The views of a scene show one set of named points, each view turned or mirrored, and shifted as a whole, with a little noise and some points left out.

Scene 1
View 1
Muke: [ 11  16  -2 -11  -7   9   7   1  -8  10   9]
zuror: [-10  11  -4 -31 -31  35  14  -1 -30   1   5]
Sidov: [  3   9 -15 -21  -2  -9 -12   1  -4   9  -1]
gov: [ 11 -15  -5 -19  17 -43 -17   3  11  -1  -6]
sonon: [ 20  14 -10  -4  13 -18  -8   2   5  14   7]
gegaz: [ -2   0   3 -28 -16  10   7   0 -14  -2  -1]
Bup: [  7  -6   5 -21  -2  -8   0   2  -4  -3   1]
maba: [ -5  10 -31 -32  -5  -8 -19  -5 -11  12  -4]
pated: [23  9 11 -2  6 -3  9  5  3  8 12]
vub: [ -6 -12   9 -34 -22  15  11   1 -19  -8  -3]
Pul: [ 23   6  -5  -6  15 -24  -9   4   9  12   7]
feme: [21  5 22 -7 -1  9 20  5 -4  2  9]
View 2
gov: [-6 -2 -6  8 28 -2 -3  6  4  9 29]
gegaz: [ -9 -21  13   0 -18  23 -12 -15   3   2 -10]
sonon: [-8  5 -8  9 -3 -1  1 22 29 10  2]
Bup: [ -8 -16  10   5  -6  26 -16 -10   1   3 -11]
Sidov: [ -9 -15   1  -1 -14   6   3  -1  20   8   9]
vub: [ -7 -25  15   1 -14  32 -20 -24  -6  -2 -15]
Pul: [-9  8 -8 10  4  1  0 20 22 14  7]
pated: [-10   7   2  14  -9  15 -11  17  19   8 -16]
feme: [-13   6   8  16 -11  27 -22  12  11   9 -27]
Muke: [ -9  -8   7   2 -26  18  -6   5  21   6 -17]
zuror: [-10 -29  21  -7 -44  34 -12 -22   9  -5 -29]
maba: [ -8 -29   1 -10 -19   1  13 -10  23   2  16]
View 3
pated: [-13  -3 -12  10   6 -14   7  15  12 -10 -10]
maba: [ 27  32  13   1  21 -30  -9  30  -3  -2   3]
sonon: [ -6  16   4  17   9 -27  10  26  19  -2 -19]
gov: [ 14  16  37  39  -9 -37   5  22 -23   2 -23]
Sidov: [ 13  19   5   5  14 -24  -3  24   2  -2  -5]
vub: [ 16  -7 -11 -10   9  -6 -17  10 -27 -10  16]
feme: [ -4 -16 -13   4   0 -11  -2   9 -11 -10  -1]
zuror: [ 21   1 -26 -32  26  -5 -22  16  -8 -11  29]
Bup: [ 10  -8  -7   1   6 -10 -10  14 -19  -8   8]
Muke: [  2   5 -17  -8  16 -13  -5  20   9  -6   3]
Pul: [ -9  12   8  24   4 -25  11  23  13  -2 -22]
gegaz: [ 14   2  -8  -8  12 -10 -13  15 -14  -8  10]
View 4
zuror: [  7  19 -13 -14 -23  26 -37  -9 -43   1   1]
feme: [ -7  -4 -31 -14 -24 -10 -38   8  -5   7  -4]
Pul: [-16 -23 -19   5   6  -5 -13  22  18   6 -13]
Sidov: [ -9  -6   0   8   4  27  -6  16 -17   4  -9]
gov: [  2 -10 -12  17  23  -8 -17   6  36  -4 -10]
pated: [-11 -15 -28  -6 -14  -7 -27  15   2   7  -9]
vub: [ 14  22 -17 -11 -12  13 -43 -18 -15  -3  -1]
sonon: [-16 -19 -16   7   3   1 -12  24   8   5 -11]
Muke: [ -6  -6 -21  -5 -16   8 -24  12 -17   7  -7]
maba: [ -3   5   5  12  12  31  -7   8 -12  -3  -6]
Bup: [  9  11 -19  -5  -7   6 -37  -7  -6  -3  -2]
View 5
feme: [ 18 -14  -9  -2   2  -2  18 -28 -10   5  -3]
zuror: [ -8  32 -17  -8  26 -28  40 -24  44   3 -15]
Sidov: [13 11 -7 12  5  9  3 11 12  5  1]
sonon: [ 26  -3  -5  14  -2  14  -3  12 -12   8   3]
gov: [  2 -12  -6  29 -13  36  -6  13   1  -6  18]
pated: [ 23 -12  -6   3   0   6   7 -12 -15   6   0]
maba: [ 6 26 -9 15  9  4  4 24 23  5  3]
Bup: [ -6   2 -13   7   4   4  20 -20  16  -5   1]
Pul: [ 24  -9  -4  14  -8  19  -6  12 -14   6   7]
Muke: [ 19   5 -10   1  10  -8  16  -7  -2   9  -4]
vub: [-11   8 -15   2  11  -4  30 -28  26  -7  -1]
gegaz: [ -1  11 -12   5   9  -4  24 -16  18  -1  -2]
View 6
Muke: [  3 -23  20  20 -19 -16  -6  -4   7   9   8]
vub: [ -5 -24  10   8   9 -29  -7  11   5  16 -24]
Pul: [ 14 -10 -10  31 -28  -2 -20 -25  -5  -2  20]
zuror: [ -9 -31  33   1  -2 -28   3  22  19  24  -9]
gegaz: [ -2 -20   7  11  -1 -23  -9   6   6  14  -9]
maba: [  4  -4  -7   3  -8  -8 -18  -1  19  37  24]
gov: [ 13   1 -33  22  -9  -1 -33 -25 -10   6   7]
Sidov: [  7 -11  -3  14 -14  -8 -18  -8   9  20  18]
feme: [  7 -26  19  30 -20 -20  -6  -9  -7 -10  -6]

Which points are out of place in each view (at most two, in the order of its rows)? Write - if all are in place.
view 1 -> Bup
view 2 -> -
view 3 -> gov, feme
view 4 -> Sidov
view 5 -> zuror
view 6 -> -
